Each row is a point on a landscape with many peaks, with its height.
From any point a climber steps to the highest of the 2 points nearest to it. It stops when none of these is higher. Distance is the straight distance between rows; heights are no part of it.
<353> (h 66.2): [152 130 157 147  99 140 105 138 152 148 125 110 136 125 137 122 136 115
 144 140 134]
<1297> (h 37.5): [172 113 142  94 116 180 116 106 123 129 146 132 161 141 111 147 137 182
 115 126 135]
<54> (h 58.7): [146 161 180 148 115 155 158 133 184 115 156 162 152 110 109 103 104 152
 100  88 121]
<190> (h 7.4): [141 127 130 146  90 129  98 102 116 154  92 125 160 116 143 134 145 165
 133 167 169]
<93> (h 51.9): [184 105 148 112 117 154 138 115 140  72 143 136 137 107 110 114 173 175
 106  62 144]
<775> (h 34.6): [117 119 154 194 127  74 109 166  90 152 101  78  90 114 132 143 161  83
 158  96  99]
<1227> (h 36.4): [127 137 176 147 113  48 168 175 150 170 164 122 101 179 128 142 122 115
 116 117  73]
<1176> (h 49.9): [116 142 175 152  82 136 149 138 137 177 135 105 124 119 117 153 121  87
 132 185  78]
<762> (h 45.7): [160 115 181 133 101 141 109 122 112 116 132 109  91  85  92 160 162 138
  93 156 101]
<925> (h 34.4): [ 89 152 160 177 111  42 168 168 152 177 132 151 106 151 132 123 101  98
 108 133  70]
<246> (h 61.5): [142 128 136 126  69 142 186 106 103 117 108 128 121  71 115 156 169 121
  95 158  97]
<441> (h 71.3): [170 106 136 110 120 120 128 149 191 180 160  91 139 182 149 149 138  95
 174 117 117]
<1121> (h 60.7): [119 181 126 125 111 124 209 148 120 105 110 173 150 127 139  99  96 110
 108 109 112]
<975> (h 60.0): [ 75  88  85  78 137 128 194  98 140  73 127 166 178 120 105  89 126 174
  74 121 135]
<1317> (h 37.0): [144 123 115 142 138 102  83 151  74 130 120  98  84 154 155 145 165  99
 165 105 138]
<833> (h 27.8): [119  82  93  95 167  95 103 117  80 100  93  76  89 113 120 153 190 121
 166  98 152]
<1181> (h 44.7): [113 166 125 146 107 157 147 115 118 150 128 119 146 151 137 128 100  94
 134 174 110]
<1006> (h 62.3): [133 127 125 141 166 167  73 144 171 134 164 112 148 152 141 119 117 108
 203  71 156]
<96> (h 46.3): [144 135 119 139 130 143 154 132 106 108 102  86 121 136 160 128 174  61
 173  72 108]
<857> (h 52.5): [116 168  94 140 151 113 134 121 112  95 110 192 133 148 149  88  80 109
  83 104 147]
<482> (h 31.6): [119 121 153 190 125  79 138 137  61 127  96  87  94 120 125 139 170 107
 119 112  94]
<347> (h 59.6): [154 161 136 121 117 191 172 119 157 145 156 130 175 176 122 122 100 138
 130 115 139]
<651> (h 14.4): [124 117 114  91  96 101 147 109  93 134  84 147 153  98 138 147 157 174
 102 184 150]
<859> (h 34.5): [169  81 125  99 135 164  86  87 118 109 135 107 139 133 110 144 162 167
 121 135 150]
<1192> (h 52.4): [180 138 149  99 137 158 125 147  94 139 153 107 106 186 119 154 131 113
 123 127 116]
<511> (h 46.8): [136  83 134 128 142 202  77 133 145 137 128 101 156  96 130 155 158 141
 203  93 157]
<742> (h 78.7): [125  96 103 106 124 139 148  71 119  86 109 127 159 132 121 110 155 163
  95 134 146]
<361> (h 5.2): [133 133 109 160 102 125  71 108 116 164  93  94 135 135 155 134 131 111
 163 157 169]
<697> (h 44.4): [133 101 134 132 128 171  89 151 155 145 118  94 144 113 147 146 160  96
 217 102 145]
<1272> (h 45.6): [130  78 100 109 163 150 115  98 131  72 110  97 147  92 133 129 190 134
 167  85 160]
<230> (h 64.2): [ 89 147 105 121 157 121  96 143  87 130 127 168 108 107 111 125  82 148
 109 202 140]
<387> (h 53.0): [ 85 150 101 152 122  58 104 113  73 152  87 143  81 117 125 141 112 139
  95 170 154]
<967> (h 46.6): [164 107 127 112 144 169 123 116 134  70 119 104 141  96 131 115 181 139
 157  55 143]
<555> (h 68.5): [146 116 139 135 147 102 124 161 173 160 169  77  99 171 137 138 131  77
 180  94 101]
<258> (h 42.0): [ 84 171 120 153 109 131 131 124 100 170 113 129 135 122 130 130  95 102
 132 209 123]
<440> (h 47.3): [112 150 111  94 106 160 157 160  89 157 124 157 157  87 124 140 108 153
 139 191 116]
<157> (h 57.9): [129 125  76 140 152  99  62  93 109 111 106 130 108 148 145 111 138 141
 127 118 189]
<812> (h 47.2): [ 90 172 140 127 118 144 171 146 139 176 158 126 125 146 120 129  72  78
 140 189  80]
<1258> (h 26.4): [132  72 120 118 134 106 139  90 113  82  90  63  98  83 110 143 203 116
 118 113 117]
<963> (h 27.3): [108 120 106  89 132  76 162 160 106 103  86 206 144  86 147 109 114 177
  87 132 133]
<1236> (h 46.7): [127 135 128 166 138  66  52 137 110 123 126 140  59 128 137 115 133 129
 112 114 163]
<744> (h 58.9): [ 71 137  82 117 146  74 104 121  85 131  99 166  98  94 119 126  87 160
  95 199 156]
<596> (h 26.5): [ 92 113  95 117 172 175 143  63 124  88 146 153 181 147 111  97  97 192
  92 125 138]
<358> (h 75.5): [123 134 146 124  73  94 158 155 180 190 135 150 162 149 149 138 111 123
 144 162 113]
<494> (h 59.0): [115  92 128 144 118 179 116  63 131 126 125 117 166  87 101 137 134 189
 109 168 141]
<571> (h 57.4): [140 124 102 125 170 173  85 119 126 106 128 111 153 133 157 113 143 113
 192  83 158]
<327> (h 39.0): [130 103 162 154 129 141 119 165 131 136 113  74  75  94 121 155 172  75
 183  96  95]
<723> (h 78.6): [123 122 138 123 114  80 129 134 206 189 167 138 148 165 145 137 104 128
 147 173 103]
<427> (h 18.8): [158 134 118 129 146 130  50 140 123 139 154 133 123 173 148 119 125 132
 140 107 169]
<778> (h 79.2): [116 177 147 144 171 132 109 133 126 106 159 153  87 155 106 102  67 106
  94 136 128]
<504> (h 72.1): [ 92 153 104 127 180 122  96 109 112  88 148 176 107 129 111  96  64 126
  75 158 137]
<270> (h 64.7): [104 172 127 132 128  90 203 149 195 169 149 147 145 178 146 117  72  91
 135 127 101]
<818> (h 53.6): [126 140 173 112 129 119 137 158 134 186 175 114 101 185 109 160 102  92
 127 168  82]
<1243> (h 40.5): [147 115 157 139 120  88  75 180 110 153 142 101  80 148 135 145 154 111
 145 111 128]
<882> (h 49.4): [108 161 117 182 114  56 119 145  85 142  94 167  78 154 149 118 114 110
  93 108 117]
<345> (h 64.6): [139 131 137  96 152 102 150 117 135  57 122 193 136 125 112  97 128 163
  63  93 141]
<1248> (h 41.1): [183 108 164 112 127 149 155 155 217 146 171  82 110 143 109 154 139  92
 155  82 104]
<1177> (h 29.8): [ 66 109  74 122 169 167 166  99 120 105 134 169 189  96 121  91  76 200
 106 141 123]
<897> (h 49.5): [ 87 172 125 140 127 103 172 174 103 164 149 146 120 156 125 130  76  93
 125 153  72]
<755> (h 55.3): [ 99 164 124 156 114  74 108 162 115 173 132 189  83 158 146 121  77 108
 100 138 132]
<68> (h 44.2): [ 91 145 113 207 122  54 106 149 117 177 127 136  84 180 141 117 105  79
 122 107 107]
<1137> (h 25.0): [141 116 138 127 134 104 115 101 117  82 102 121 109 113 128 109 169 136
 106 111 137]
<1289> (h 51.8): [135 129 117 101  69 186 184 135 109 152 125 144 161  87 112 164 136 142
 114 180 102]
<150> (h 35.1): [ 75 129  74 106 149 127 145 130 110 109 104 177 166  83 140  99  87 178
 114 168 137]
<716> (h 55.9): [170 139 172 139 110 157 159 118 161  87 152 157 145  95 103 116 140 181
  91  73 125]
<776> (h 68.2): [ 97 191 128 141 127 108 201 158 163 147 115 172 149 152 151  98  62  92
 118 114 111]
<107> (h 64.1): [113 138  89 116 168  98 111 104 110  86 120 181 104 153 130  99 100 137
  78 133 154]
<1216> (h 63.5): [104  96 110 106 106 162 156  84 120 115 132 125 145  67  74 155 141 173
  88 193 122]
<225> (h 52.0): [116 135 165 166 115 105 150 158 118 184 153  90 103 169 112 155 122  81
 127 154  58]
<173> (h 32.3): [112 115  86 125 166 108  87 131  67 122  95  90  94 124 160 154 169  98
 190  96 157]
<240> (h 58.5): [128 153 137 133 114  97  70 158 151 166 163 161 100 163 140 123  92 131
 115 139 151]
<664> (h 56.6): [143 141 153 120 140  85  85 164 159 170 188 121  90 197 126 138 107 108
 132 123 122]
<873> (h 47.9): [134 130 184 149  71 146 137 134 137 149 137 114 108  73  98 161 135 122
 116 178  87]
<486> (h 67.0): [ 87  91  98 114 113 121 186  64 149  78  96 133 175 105 107  96 153 155
  90 136 141]
<90> (h 65.8): [122  92  80 123 139 108  96  72 120 101  95 110 152 137 140 105 155 151
 114 128 186]
<69> (h 40.7): [164 104 152 134 103 137 120 164 137 152 125  75 111 130 135 154 168  87
 176 100 103]
<984> (h 49.3): [139  91 135 154 128 187  66 106 154 142 143 101 175 122 140 121 132 170
 179 103 154]
<520> (h 57.6): [ 84 131 100  91 184 140 130 146 106  92 157 176 114  89 104 112  83 171
  96 181 122]
<1301> (h 40.2): [148 107 145 111 153 140 143 149 229 139 173  79 122 131 132 146 151  85
 199  71 102]
<1282> (h 74.7): [157 120 126 114 146  67 139 128 216 169 168 109 131 183 162 136 120 112
 166 125 102]
<837> (h 26.6): [144 120 133 149 114  92 132 118  91 107  81 101 105 112 146 127 179 109
 127 111 126]
<832> (h 51.2): [ 99 140 113  89 151 146 165 130 100  92 140 159 124 109 105 121 103 142
  93 177 109]
<680> (h 55.8): [155 147 154 111  65 158 184 141 126 137 130 147 147  96 123 152 142 130
 113 138 100]
<1078> (h 3.5): [134 113 128 159 128 144  59  86 133 133 101  83 140  93 125 128 139 130
 166 148 168]
<1229> (h 55.5): [124  62 113 153 122 198  95  49 135 120 120  86 172  84 124 137 154 193
 133 112 143]
<39> (h 1.8): [125 105 116 139 140 154  86  97 121 125  84  64 125  57 121 152 162 117
 194 136 157]
<654> (h 51.4): [120 140 116 150 129  77  80 107  99 131 100 136  96 132 140 117 135 134
 102 140 167]
<57> (h 50.6): [148 145 135 127 138  81 144 130 119  73 101 177 124 136 152  90 136 132
  86  79 142]
<194> (h 20.0): [137 115 123 110  93  99 149  94  86 129  82 109 124 118 134 146 170 130
 108 161 135]
<507> (h 32.5): [ 75 134  77 103 125 149 192 106  95 108 102 133 160  74 112 116 121 133
 116 196 111]
<436> (h 53.8): [108 173 129 127 118 127 202 161  93 135 125 156 128 138 132 118  96 102
 116 144  89]
<1047> (h 55.4): [138 178 134 136 163 120 135 135 148  88 128 190 123 147 131  90  70 123
  80  81 152]
<1208> (h 43.7): [187 114 180 124 112 152 118 151 126 107 152  97  72 103  98 154 171 113
 118 111  95]
<902> (h 66.9): [ 59  90  68  62 161 101 166 143 139  81 115 186 150 119 115  85  92 174
  77 138 147]
<708> (h 51.5): [126  98  83 141 171 156  95  85 132  75 116 101 164 129 148  97 158 142
 165  80 168]
<846> (h 30.5): [161  81 124 114 121 144 111  95 116 106  96  84 125  94 117 147 191 132
 134 134 140]
<536> (h 38.7): [123 146 128 132 113  83 145 137 122 103  83 201 145 115 155  96 123 150
  93 111 144]
<551> (h 51.0): [163 147 115 132 117 152 156 116 109 114 112 104 140 158 153 115 153  92
 140  94 119]
<73> (h 78.1): [109 122 104  77 173 109 169 134 132  69 120 203 149 125 121  97  94 176
  69 111 140]
<913> (h 40.4): [168 125 131  85 112 216 160 112 115 130 159 134 164 137  95 167 118 171
 103 139 121]
<483> (h 68.6): [125 101 108 104  70 169 185  81 128  99 127 132 144  55  90 171 159 149
  88 162 102]
<473> (h 37.1): [110 111 150 184 143 118 105 140  89 132  91  52  81  85 121 153 172  77
 176 106  98]
<1250> (h 55.1): [155 150 156 106 135 133 101 160 122 163 184 119 101 190 119 145 104 112
 123 150 120]
<1158> (h 52.3): [130  99 118 166 150 199  99  65 141 107 140  95 171 118 125 105 130 174
 146 102 141]
<1212> (h 10.2): [130 126 137 125  90  86 106 119 106 145  84 159 151 104 148 137 138 179
 108 158 170]
<29> (h 44.3): [144 150 139  93 130 176 172 112 103 113 157 147 142 120 101 142 117 150
 102 155 112]
<901> (h 62.6): [124 185 157 133 141 141 182 142 185 114 145 175 145 147 125  85  67 130
 102  89 137]
<938> (h 66.4): [146 116 156 111 168 150  86 169 169 147 183  88 101 165 120 150 126  84
 186  96 115]
<951> (h 64.5): [149 133 156 130 154 175  79 135 177 133 185 101 121 154 117 118 109 116
 159 109 139]
<141> (h 70.8): [136 119 153 153  77  97 127 142 184 169 109 121 148 141 156 123 139 102
 154 126 127]
<1182> (h 20.6): [164 136 128 115 164 155  75 116 126 117 165 157 137 181 127 120 106 171
 108 108 172]
<291> (h 41.9): [102 148  87  97 129 138 144 183  93 145 125 177 153  97 155 114  76 167
 135 175 137]
<561> (h 56.2): [178 144 135 124 131 181 132 123 137 125 144 105 153 165 125 114 129 115
 148  97 138]
<1143> (h 38.5): [146 126 170 144 110  72 119 183 129 161 143 109  91 178 143 138 148 103
 141  95 102]
<789> (h 42.3): [175 133 185 118 120 149 126 153 158 129 172  95  94 140 107 148 137 106
 139 104 106]
<650> (h 62.2): [132 170 131 131 110 138 183 126 192 164 148 137 168 177 140 110  89 101
 136 124 126]
<212> (h 61.6): [126 155 156 146 100 109  90 148 121 159 129 141 118 137 137 129 115 121
 119 160 146]
<1018> (h 37.9): [ 82 154  89 139 110 139 160 112  98 136  91 146 169 100 144 115 102 123
 125 188 128]
<1066> (h 42.5): [142  93 140 104 122 166 104 177 165 160 130  94 116 122 132 176 161  84
 209  92 115]
<920> (h 43.4): [132 140 134 172 129  81  65 169 133 142 134 131  76 143 147 112 124 104
 147  89 142]
<1168> (h 23.3): [138 138 117 109 158 158 120  93 114 101 147 161 160 157 119 108 100 178
  96 116 149]
<601> (h 24.0): [118  64 101  81 158 142 120 101 111  85  88  66  96  71 114 170 199 106
 166 102 122]

Where does a climber stop that starts at each point below?
<762> => <723>
<1018> => <776>
<1258> => <230>
<39> => <230>
<708> => <723>
<96> => <776>
<882> => <723>
<194> => <483>
<1182> => <483>
<511> => <483>
<68> => <723>

Call two points neighbours if one is among the 2 nearest of the other. Go from one point of each pair to the other, from neighbour to neighbour, staying as high as possible. Name the lowest point that can't be avoided.
<742>, <776> => <925>
<778>, <901> => <1047>
<230>, <742> => <654>
<723>, <901> => <1272>
<73>, <742> => <975>
